Each row is a point on a landscape with many valleys, with its height.
From any point a ball rolls to the lowest of the 2 points nearest to it. It stops when none of these is lower. Distance is the straight distance between rows; heights are no part of it.
Z731: [-25, 3, -2, -13, -2, -9, -3, -2, 8, 0, 5, -6, 4, -4, -17, 12, -29, -32, -8, -13, 4, 1, -6, -1, -6, -1, 25]  (h 448)
Z917: [-17, 4, 2, 0, -8, -7, -10, 9, -3, 0, -5, -2, 0, -11, -14, -1, -20, -27, -5, -13, 6, -1, -10, 6, 7, -4, 19]  (h 433)
Z781: [13, 18, 14, -9, 8, 11, 6, 9, -7, 21, 8, -3, 16, 7, -5, -3, 4, 7, 4, -3, 15, -1, 1, -4, -14, 3, 6]  (h 605)
Z129: [-7, 7, 3, 11, 5, -9, 1, -11, -3, 1, -1, 7, -2, -12, 0, -3, 2, 4, 11, 2, 5, 13, 13, 2, -10, 5, 9]  (h 584)
Z809: [-11, 11, -1, 2, -2, -6, -12, -7, 19, -10, 3, -3, 7, 5, 8, 15, -16, -1, -12, 15, -4, -14, 4, 2, 0, 3, -12]  (h 302)
Z354: [-17, 5, -9, -9, 6, 4, -12, 3, 6, 18, 1, -16, 3, 21, -16, -6, -7, -14, 10, -5, 4, 1, 2, 7, 12, 4, 5]  (h 594)
Z830: [-14, -10, -10, 3, -1, -3, -9, -14, 18, -12, 3, 0, 0, 4, 11, 8, -1, 6, -6, 14, -14, -10, -1, 7, -1, 3, -10]  (h 329)
Z90: [28, 21, 13, -4, 4, 17, 13, 16, -5, 11, 18, -5, 10, -5, 1, -3, 9, -1, -3, -6, 18, 5, -8, 5, -8, -4, -2]  (h 611)
Z910: [-8, 5, 0, -24, 5, 11, 16, -7, -4, 2, 13, -8, 4, -2, -6, 14, -8, -15, -7, -21, -4, 17, -5, -4, -7, -6, 10]  (h 468)
Z797: [-1, -22, 11, 1, 3, 0, -8, 9, -2, -14, 12, -21, -10, -14, 17, -6, 3, 20, 5, 1, 1, 17, -10, -5, 11, 8, -31]  (h 299)
Z613: [-4, -24, -12, 2, 1, -7, 2, -18, 7, -3, -9, -1, -8, 16, -6, -6, 0, 12, -5, 9, -15, -20, 1, -6, -2, 6, -5]  (h 366)
Z625: [0, 0, -8, -8, -17, 6, 20, 18, -26, -6, 8, 6, -1, -11, 2, 7, 10, -6, 3, -23, 9, 17, -4, 5, 5, 1, -3]  (h 409)
Z268: [7, -21, -7, 18, -10, 9, 4, 14, -7, -13, -9, 23, -7, -1, 0, -11, 17, 4, 14, -2, -13, -16, 0, 5, 12, -13, 3]  (h 274)
Z134: [12, -23, -6, -7, 3, -18, -3, -11, 1, -10, -14, -1, -17, 10, 4, 0, 4, 10, 3, 25, -23, -3, 0, -8, 4, -5, 11]  (h 398)
Z853: [22, 3, 15, 4, -8, 6, 8, 1, 1, 2, 4, 0, 4, -6, 4, 2, 9, -8, -19, -11, 1, 2, -15, -15, -2, -10, 3]  (h 196)
Z753: [9, 3, 3, -7, -8, 0, 3, 8, 10, -21, 3, -10, 4, 4, 1, 20, -1, -3, -12, 2, -5, 10, -9, -15, -3, -9, -3]  (h 378)
Z526: [-2, -4, -5, 10, -1, -2, 2, 0, 4, 9, -23, 10, 8, 8, -11, -15, 3, 4, 8, 7, -2, -20, 10, 4, -9, 2, 3]  (h 248)
Z713: [9, -12, -13, -6, 5, 8, -5, -9, 1, -6, -18, 16, 0, 6, -9, 3, -14, 2, -10, 21, -10, -19, 0, -1, 1, -9, 4]  (h 253)
Z999: [-13, 0, -10, 13, -13, -12, 5, 2, 9, -10, -12, -1, 8, 5, -7, 3, -2, 2, 12, 2, 2, -4, 13, 5, -13, 3, 0]  (h 304)
Z150: [-1, 14, -12, -10, -14, -11, 23, 27, -21, -1, 12, 6, -4, -17, 3, 4, 3, -16, 2, -21, 20, 15, 1, 18, 2, 7, 2]  (h 423)
Z871: [-21, -3, 0, -5, 12, 3, -12, -18, 11, 27, -3, -7, 1, 6, -10, -9, -12, -11, -13, 7, 7, -11, 17, -6, -4, 13, 5]  (h 577)
Z761: [18, -10, 2, 4, 9, 0, -11, -10, -6, -7, -5, 7, -18, -13, 11, -7, 10, 9, 4, 14, -16, 2, -5, -1, 11, -12, 10]  (h 348)
Z808: [-1, 3, -8, -13, 5, 2, 3, 15, -14, -5, 17, -8, -19, 1, 10, 8, 3, -14, 5, -25, 3, 31, 1, 0, 25, 3, -8]  (h 629)
Z6: [-7, 3, 0, -12, 8, 1, -1, -6, 5, -7, 16, -9, -3, 5, 8, 11, -3, 4, -2, 3, -7, 15, 3, -4, -1, 3, -14]  (h 416)
Z937: [-5, 1, 2, 4, 14, -9, -8, -30, -2, 6, -5, 9, -8, -19, 2, 2, -6, 6, -1, 13, -3, 8, 11, -5, -12, 4, 18]  (h 596)
Z356: [-6, 10, 16, -6, 8, 8, 9, 2, -4, 16, 7, -9, 13, 5, -13, -3, -3, 4, 10, -5, 14, 3, 8, -2, -24, 6, 12]  (h 599)
Z168: [3, 6, 8, 2, 12, 15, -11, 0, 5, 19, -2, 3, 16, 10, -9, -10, -1, 3, 0, 8, 5, -18, -3, 6, -4, -2, 5]  (h 191)
Z132: [4, -12, -3, -11, -9, 12, 4, 5, -7, -21, 3, -6, 3, -3, 3, 9, -7, 8, 2, -4, 2, 9, -11, -1, 3, -5, -13]  (h 355)
Z623: [16, -2, 6, -2, -3, 7, 10, 8, 2, -9, -2, -6, 10, 10, -8, -4, 14, 13, 19, 3, -6, 8, -7, -6, -7, -15, 1]  (h 277)
Z159: [8, 17, 9, 7, 16, -4, -7, 4, 1, -1, 9, -4, -3, -7, 11, -1, 3, 15, 16, 8, 11, 16, 4, 9, 3, 12, -7]  (h 628)
Z169: [3, -10, -6, -5, 7, -15, -7, -7, -12, 7, -20, 8, -16, 10, -5, -4, 6, 10, 9, 10, -1, 4, 18, 2, 9, 12, 4]  (h 434)
Z21: [-4, 9, 9, 13, 5, -22, -12, 13, 13, -11, -7, -6, -11, 3, 8, -1, -4, -2, 7, 0, 10, 10, 6, -2, 1, 5, -6]  (h 471)
Z650: [-1, -15, 7, -4, 14, 5, -14, -26, 1, 29, -7, 0, -3, -1, -5, -11, -4, 6, -2, 8, -4, -12, -1, -8, -5, 1, 11]  (h 151)
Z441: [-15, -10, -8, -7, 0, -4, 6, -31, 12, 18, 1, -9, -9, 6, -1, 6, 1, -13, -15, 9, -17, -7, 6, -12, -5, 8, 7]  (h 558)
Z789: [1, -13, -2, 2, 2, -6, 5, 16, -19, 1, -5, 8, -2, -2, 8, -10, 17, 24, 29, -3, 6, 13, 13, 8, -1, 10, -10]  (h 563)
Z365: [0, -12, -13, -4, -3, -5, 1, -3, -12, 10, -6, 3, -17, 16, 7, 1, 15, 9, 1, -5, -13, 0, 5, 2, 21, 8, -10]  (h 526)
Z632: [4, 9, -7, 9, -4, -4, 3, 4, -4, -15, 2, 11, -5, -21, 15, 2, 5, 12, 1, 7, 10, 6, 6, 10, 5, 7, -18]  (h 167)
Z8: [10, -6, -12, -8, -5, 6, 4, 10, -12, -5, -19, 16, 7, 9, -13, -2, -6, -4, -2, 4, -7, -21, 0, 8, 6, -9, 2]  (h 224)
Z813: [-7, 7, 4, -23, -4, 1, 7, -1, -10, 0, 4, -2, 6, -8, -8, 15, -21, -26, -15, -16, 2, 5, -9, -2, -6, 3, 17]  (h 460)
Z139: [-12, 9, 12, -10, 2, 4, 7, -7, -1, 16, 3, -5, 19, -1, -15, -2, -15, -4, 0, 4, 19, -7, 15, -13, -28, 5, 19]  (h 593)
Z737: [-8, 6, 23, 11, -2, -3, -2, 10, 16, 0, 4, -14, 20, 2, 3, -2, -3, 0, -6, -9, 7, -11, -5, -5, -22, 1, -1]  (h 226)
Z157: [2, -4, 8, -16, 12, -6, 8, -20, -8, 7, -6, -4, -7, 9, 2, 3, 12, 17, -2, 6, -7, 13, 10, -18, -15, 12, 5]  (h 429)
Z561: [-2, 11, -8, 14, -9, -2, 3, -5, 12, -12, 13, 11, -2, -15, 9, 3, 2, -7, -11, 4, -6, -2, -5, 9, 10, -7, -8]  (h 161)
Z116: [2, 27, 13, 5, -1, 1, -11, -1, 14, 10, -4, 11, 11, 1, -4, -1, -15, -14, -13, 13, 13, -22, -3, 1, -8, 1, 16]  (h 338)
Z487: [6, -4, -1, 2, -4, -9, 0, 13, -8, -23, -14, 11, 2, -8, -9, -4, -7, 5, 18, 1, 1, 5, -1, 5, -2, -8, 11]  (h 554)
Z234: [17, -2, 6, 6, 6, 10, -1, 11, -4, -7, -9, 4, 10, -1, -4, -12, 9, 12, 17, 10, -5, -5, -7, 1, -7, -13, 8]  (h 301)
Z17: [-15, 16, 8, 2, 8, 2, 9, 10, 19, -3, 19, -16, -1, 4, 3, -2, 11, -8, 17, -13, -2, 20, 11, 3, -4, -1, 0]  (h 386)
Z662: [2, -7, -13, 4, -6, 2, 6, -13, 8, 11, -11, -1, -1, 24, -2, -1, 18, -1, -4, 2, -15, -8, 11, -7, 2, 5, -1]  (h 542)
Z466: [-10, 1, -10, -6, -2, 2, -11, 8, -3, 3, 2, -8, 2, 9, -13, -3, -8, -12, 14, -8, 9, 4, -4, 8, 22, -5, 5]  (h 602)
Z138: [-4, -8, -7, -6, -5, 0, 2, -1, -18, 17, 2, 0, -10, 18, -2, -1, 6, -2, -2, -21, -3, 2, 2, 4, 13, 5, -13]  (h 516)
Z319: [-1, -4, 5, 7, 4, 5, -7, -4, 5, 12, -1, -8, 10, 6, -11, -3, -5, -2, 2, 0, 1, -6, -9, -7, -4, -8, 13]  (h 155)
Z992: [-6, 2, 6, 4, 7, 10, 4, -22, 8, 5, 22, -5, -7, -18, 19, 5, 10, 6, 2, 16, -16, 2, -7, -1, 2, -1, 0]  (h 297)
Z887: [3, 8, -4, 1, 6, 10, -3, 1, -7, 21, 11, 2, -2, 9, 3, -4, 7, -1, 5, -13, 5, 1, -2, 5, 8, 4, -9]  (h 505)
Z232: [-5, -8, 6, 1, 13, 13, -8, -20, 5, 32, -4, -12, 2, 9, -10, -11, 4, -8, 1, -5, -7, -4, -6, -14, -3, -2, 13]  (h 115)
Z53: [-6, -1, 4, 5, 0, -18, 5, 23, -5, -1, -6, -1, 1, -1, -1, -8, 9, 10, 28, -9, 12, 19, 11, 3, -6, 3, -3]  (h 551)
Z115: [-8, 4, 3, 6, 5, -17, -15, 4, 5, -8, -8, -2, -9, -5, -4, 4, -19, -17, -3, -10, 4, 12, -6, -5, 5, -3, 12]  (h 411)
Z810: [4, 2, -2, -6, 5, 3, -7, -12, 6, 1, -15, 11, 6, -3, -9, 5, -13, 0, -9, 18, 4, -13, 3, 1, -6, -2, 11]  (h 280)
Z540: [-21, -2, -3, -6, 9, -2, -8, -10, 12, 12, 0, -14, 3, 18, -6, 2, -9, -11, 0, -2, 4, -5, 9, -7, -3, 6, 4]  (h 586)
Z190: [-1, -12, -16, 0, -27, 2, 15, 8, -15, -25, 4, 10, -1, -17, 8, 8, 3, -2, -2, -7, 2, 3, -3, 6, 9, -7, -13]  (h 380)
Z954: [1, -18, -14, -7, -4, 5, -3, -17, -4, 10, -16, 13, 3, 14, -8, 4, -7, -7, -24, -6, -5, -20, -3, -4, 1, 0, 0]  (h 337)
Z296: [20, 2, 6, -3, -7, 10, -5, 3, 4, -6, -5, -1, 9, -2, 1, 5, -6, -9, -19, 2, -7, -8, -25, -11, 1, -14, 1]  (h 166)
Z58: [0, 10, 13, 6, -16, 2, 21, 20, 17, -19, 11, -14, 9, -15, 7, -2, 3, -11, -7, -12, 14, 11, -1, -6, -14, 4, -24]  (h 232)
Z538: [-2, -6, -16, 4, -28, 6, 15, 17, -14, -24, 3, 16, 8, -21, -4, 7, 4, -5, 8, -3, 4, -4, -5, 19, 11, -13, 2]  (h 396)
Z170: [-1, 5, -7, -11, 4, 8, 0, 15, -9, -8, 18, -7, -3, -2, 1, 4, -1, 0, 14, -13, 3, 19, -5, 5, 18, -9, -4]  (h 620)
Z440: [4, -11, 7, 6, 14, -15, -10, -26, -9, 5, -10, 14, -17, -16, 0, -9, -9, 10, -8, 12, -5, -1, -6, -7, -5, 1, 18]  (h 606)
Z715: [17, 4, 10, 8, -10, -1, 1, 16, 12, -25, 7, -8, -3, -4, 6, 3, 6, -2, -4, 7, 3, 18, -10, -10, 9, -15, -5]  (h 400)
Z154: [2, -21, -8, 1, -7, 2, 0, -20, -10, 2, -14, 14, -4, -3, -3, 1, -3, 1, -13, -9, -19, -15, -6, -6, 3, -7, 1]  (h 321)
Z201: [11, 8, 13, 10, -3, 0, -15, 9, 12, -9, 5, -8, -3, -1, 2, -1, -1, 0, -1, 2, -5, 6, -15, -7, 7, -12, 4]  (h 422)
Z556: [0, -1, -3, -1, 1, -13, 10, -8, -16, -4, -5, 3, -9, -5, 1, -4, 9, 23, 17, 6, 1, 15, 17, 6, -4, 12, -3]  (h 573)
Z238: [1, 10, -5, -1, -4, 2, 9, -3, -14, -8, 2, 18, 4, -8, -3, 2, -4, 10, 7, 5, 13, 5, 9, 16, -2, 4, -6]  (h 217)
Z768: [-5, -2, -1, -9, 13, -8, -1, -19, 3, 5, 5, -13, -5, 14, 9, 6, 0, 8, -3, 8, -11, 7, 10, -9, -5, 8, -1]  (h 431)
Z736: [11, -26, -10, 2, -5, 5, 3, 2, -14, -6, -10, 13, -5, 8, 1, -1, 12, 3, -3, -9, -15, -13, -5, -2, 13, -10, -3]  (h 300)
Z770: [18, -10, -5, 8, -3, 22, 8, 10, -12, -12, -5, 28, 2, -7, 5, -11, 8, 2, -3, 7, -13, -25, -6, 15, 6, -7, -11]  (h 271)
Z755: [1, -6, 8, 8, 9, 10, -8, -11, 14, 17, -17, 7, 12, 5, -11, -19, -3, 7, -4, 19, -1, -30, 4, 4, -9, 0, 3]  (h 220)
Z659: [-10, 10, -5, 18, -1, 0, -3, -13, 8, 6, 6, 13, -1, -5, 1, 4, -4, -9, -12, 7, -6, -6, 2, 10, 7, -4, -1]  (h 202)
Z712: [-7, -4, -9, -2, -7, -11, 5, 1, 4, -2, -19, 4, 10, 15, -17, -2, -5, -2, 2, 4, 7, -2, 9, 4, -12, 0, 9]  (h 275)
Z498: [-5, 0, -4, 1, -4, 14, 13, 0, -10, 9, 21, -6, 2, -8, -1, -2, 17, -4, 3, -21, -7, 13, -6, 7, 6, -6, -5]  (h 485)
Z255: [8, -5, -14, 1, -4, 1, 6, -9, -8, 13, -11, 16, -11, 19, 4, 0, 12, 4, -15, 3, -11, -14, 5, -4, 13, 8, -4]  (h 535)
Z726: [4, 8, -11, -1, -3, -13, -13, 3, -6, -4, -11, 8, -8, 0, -3, 11, -17, -12, -14, -2, 9, 8, 3, 4, 14, 3, 8]  (h 381)
Z718: [-5, -13, 7, 5, 14, 1, -21, -4, -4, 7, 8, -9, -18, -5, 12, -5, 3, 2, -1, -12, 2, 7, -13, -1, 16, 1, -7]  (h 231)
Z624: [-19, 5, 0, 7, -10, -10, 12, 16, 9, -15, 4, -12, 12, 1, -2, 0, 0, -1, 18, -4, 3, 8, 10, 8, -12, 0, -3]  (h 334)
Z811: [-12, -1, 17, 11, 6, 7, -9, -7, 17, 10, 2, -7, 15, 3, 0, -3, -9, 8, -1, 1, 1, -21, -3, -2, -24, 5, 1]  (h 251)
Z368: [5, -16, 1, -5, -12, 8, -4, 16, -10, -24, 6, -11, -5, -13, 13, -1, 0, 16, 7, -2, 7, 12, -6, -3, 12, 2, -30]  (h 327)
Z921: [-6, 0, 16, 6, -8, -7, 4, 16, 14, -14, 2, -16, 10, -5, 9, -1, 0, 0, -4, -9, 4, 6, -10, -2, -14, 5, -13]  (h 195)
Z211: [6, 9, 1, 8, -2, -8, -5, -12, 7, -14, 2, 8, -7, -18, 18, 7, 1, 6, -6, 17, -11, 3, 1, 3, 2, 2, -9]  (h 92)
Z202: [-1, 12, 3, 6, 5, -2, -13, -13, 18, 17, -9, 6, 7, -1, -9, -4, -15, -13, -15, 14, 9, -14, 6, -9, -5, -2, 21]  (h 313)
Z719: [19, 22, 9, -1, 14, 4, 10, 11, -3, 4, 24, -7, 5, -8, 5, 0, 4, 12, 12, -1, 15, 17, 5, 5, -7, 5, -4]  (h 618)
Z759: [-5, 9, 1, 2, -11, 4, 28, 13, 13, -24, 26, -7, 4, -24, 11, 5, 5, -18, 6, -7, 14, 22, 3, -1, -6, 4, -22]  (h 276)
Z128: [-11, -20, -3, -5, 1, -8, -7, -8, 2, -4, -3, -6, -2, 9, 5, 3, -5, 15, 0, 6, -15, -9, -4, 0, -5, 1, -14]  (h 351)
Z158: [23, -3, 7, -10, -7, 6, 3, 11, -3, -9, -19, 11, 6, 9, -12, -2, -2, -7, -14, 3, -9, -14, -14, -3, -3, -14, 8]  (h 197)
Z378: [-16, -3, -16, 1, -9, -1, 16, -22, 9, 8, 3, -6, 4, 11, 0, 10, 10, -5, -9, -5, -13, 0, 9, -6, -2, 6, -5]  (h 550)
Z89: [-2, -5, 8, 18, -3, -12, -10, 4, 9, -9, -8, -5, -7, 2, 2, -6, 1, 3, -2, 0, -4, -2, -5, -5, -1, 1, -4]  (h 445)
Z851: [-16, -20, -17, -8, -5, -17, -3, -14, -3, 11, -11, 3, -10, 18, -6, -2, -2, 1, -8, 3, -5, -4, 16, -2, 7, 15, -7]  (h 370)
Z639: [-1, 2, 0, 14, -6, -15, 4, 28, -8, -8, -14, 5, 5, -12, -4, -8, -1, 3, 17, -13, 18, 7, 4, 6, -6, 1, 9]  (h 538)
Z612: [-2, -16, 8, -3, 15, 2, -19, -14, -8, 12, -3, -5, -10, 2, 2, -5, -5, 9, -3, -3, -4, -5, -13, -10, 1, 3, -2]  (h 190)
Z826: [14, -8, 3, -1, 13, -7, -12, -8, -15, 17, -19, 9, -15, 8, -11, -20, 8, 8, 5, 11, 0, 3, 9, -3, 6, 6, 13]  (h 451)
Z728: [6, 36, 12, 2, 1, 0, -5, 10, 9, 4, 8, -3, 12, 2, 3, 4, -12, -9, -7, 4, 18, -11, 7, 1, -12, 5, 13]  (h 363)
Z82: [-14, 12, 0, 6, -6, -4, 7, 11, 27, -12, 11, -19, 10, 5, -3, 4, 1, -13, 13, -5, -3, 12, 4, -2, -8, -11, -3]  (h 362)
Z691: [16, 9, -7, 1, -2, 9, 17, 16, -14, 3, 5, 5, 10, 0, -6, -6, 19, 5, 21, -3, 2, 1, 2, 14, -1, -9, 2]  (h 281)
Z837: [1, 15, 9, 4, 6, -19, -21, 25, 9, -8, -9, -2, 2, 4, 3, -1, -12, 1, 3, 5, 18, 6, 0, 8, -3, 5, 0]  (h 496)
Z377: [-3, 7, 3, -20, 5, 1, -3, 1, 11, -15, 11, -13, 5, 6, 1, 18, -15, -8, -2, 7, 1, 10, -4, -4, 0, -5, 0]  (h 399)
Z942: [2, 28, 6, 0, 8, -3, -7, 4, 8, 2, 6, 4, 4, 4, 3, 5, -14, -5, -7, 3, 15, -2, 8, 7, 5, 4, -2]  (h 382)
Z5: [10, -15, -10, -3, -4, -8, -3, -9, -7, -14, -2, 0, -22, -4, 10, 2, 12, 13, 7, 13, -24, 6, -5, -10, 13, -3, 9]  (h 375)
Z175: [9, 2, 4, 2, -8, 6, 14, 20, -2, -9, 2, -11, 10, 3, -4, 0, 13, 5, 11, -7, 6, 5, -6, -5, -5, -2, -11]  (h 250)
Z184: [-2, 9, -6, -11, 1, 25, 23, -7, -14, 11, 20, -9, 10, -3, 1, 11, 0, -8, -5, -15, -4, 7, -8, 3, -2, -3, 0]  (h 476)
Z637: [-4, 10, 2, 2, 0, -18, -13, 36, -2, -13, -17, -6, 1, -5, -5, -7, -10, 7, 20, -7, 22, 1, 3, 15, 2, 5, 1]  (h 520)
Z353: [9, -5, 0, -10, 4, -13, -2, -20, -7, 7, -14, 4, -16, 5, 4, 1, 8, 17, -3, 19, -7, 1, 9, -5, -5, 11, 8]  (h 417)
Z895: [-5, -11, 12, 1, 13, -4, -18, 2, -2, -9, 15, -19, -19, -13, 19, -6, -2, 9, 3, -8, 3, 15, -11, 1, 15, 9, -17]  (h 268)
Z588: [8, 4, -13, -10, 2, 8, 8, 4, -22, 4, -3, 14, 6, 0, -9, 5, 4, 4, 17, -1, 4, 9, 2, 11, 5, -4, 5]  (h 254)
Z603: [-8, 8, 2, 16, 9, -1, -17, -17, 18, 11, 5, 6, -9, -2, 17, -3, -1, 0, -13, 12, -14, -20, -1, 6, 9, 2, -5]  (h 242)
Z927: [1, 21, -3, -3, 4, -16, -10, -1, 7, -9, 0, 4, -12, 1, 11, 15, -18, -9, -9, 0, 12, 17, 8, 2, 12, 12, -4]  (h 410)
Z981: [3, -13, -17, 12, -3, 20, 3, 9, -13, -3, -2, 27, 4, -2, -5, -17, 15, 4, 13, -5, -9, -23, 0, 16, 12, -11, -3]  (h 249)
Z769: [-2, 7, -2, 10, 3, 6, -6, -24, 16, 11, 16, 3, -7, -13, 28, 7, 9, 7, -12, 20, -24, -18, -3, 4, 1, 3, -3]  (h 272)
Z433: [-14, -14, -2, -10, 9, -6, -6, -34, 2, 34, -4, -8, -6, 10, -9, -4, -3, -16, -21, 2, 0, -9, 15, -19, -3, 10, 5]  (h 568)
Z230: [-8, -25, -19, -6, -5, -8, 5, -19, -2, 2, -21, 6, -2, 15, -17, 0, -6, 0, -12, 5, -8, -20, 9, -5, 0, 3, -2]  (h 352)
Z973: [9, 0, -1, 8, -5, 13, 5, 7, -18, 10, 6, 8, -1, -4, 7, -6, 15, 2, 0, -15, -1, -2, -7, 9, 12, -8, -9]  (h 494)
Z327: [18, 6, 3, 8, 0, 14, 10, 18, -2, -7, -3, 9, 12, -4, -7, -10, 13, 12, 14, 6, 6, -7, -3, 18, -4, -6, -4]  (h 303)
Z400: [14, -9, 7, -9, -7, 5, 5, 9, -6, -16, -5, 2, -2, 0, 6, 9, -3, 17, -8, -3, 1, -5, -9, -3, -2, 3, -20]  (h 373)
Z442: [-11, 10, 9, 10, 2, 5, -13, -6, 21, 6, 6, 1, 13, 5, 9, 5, -7, 4, -16, 10, 2, -26, 1, -4, -14, -2, -5]  (h 273)
Z687: [10, 1, 7, 7, 12, 7, -11, -19, 2, 7, 13, 1, -12, -18, 13, -2, 9, 9, 1, 18, -19, 2, -9, -8, 6, -9, 14]  (h 320)
Z894: [-4, -4, -6, 0, -6, -10, -5, -3, -4, 6, -13, 7, -4, 9, -5, 5, -9, -13, -23, -6, 6, -6, 2, 1, 5, 5, 0]  (h 357)
Z733: [11, 8, 12, -2, -11, 8, 6, 17, 5, 3, 3, -14, 14, 6, -4, 1, 8, -6, -8, -8, 2, 3, -14, -10, -15, -7, 3]  (h 221)
Z11: [0, 2, -8, -5, -5, 7, -4, 20, -2, -1, 9, -12, -1, 9, -4, -2, 5, -11, 21, -12, 0, 11, -7, 6, 29, -9, 1]  (h 612)
Z460: [6, -2, -4, -7, -28, 12, 20, 22, -18, -16, 15, 3, 8, -25, 1, 7, 5, -7, -4, -12, 13, 6, -7, 9, 4, 0, -12]  (h 397)
Z682: [-14, 6, 1, -5, 8, 4, 4, -22, 5, 26, 4, 4, 11, 5, -8, 1, -11, -5, -16, 4, 6, -8, 15, -17, -19, 9, 13]  (h 585)
Z80: [-2, 11, 16, 5, 7, 4, 11, 8, 8, 5, 16, -12, -2, 1, -2, -4, 11, -14, 11, -17, -1, 21, -1, -10, -6, -4, 6]  (h 402)

Two balls start at each pair of points below. Name the first point that both come to, or write never.
Z942 and Z466: never
Z11 and Z53: never
Z132 and Z170: never

Call two points neighbours if one is among the 2 nearest of the other. Go from one point of each pair to the other, from neighbour to neighbour, staying as low as possible. Name the highest point that can't be avoided.
Z753 and Z190: Z768
Z981 and Z190: Z460
Z981 and Z296: Z927
Z981 and Z921: Z613
Z296 and Z211: Z327

For each start below, name the point where the ball stops.
Z129: Z753
Z719: Z981
Z80: Z232
Z400: Z232
Z662: Z981
Z808: Z981
Z927: Z981
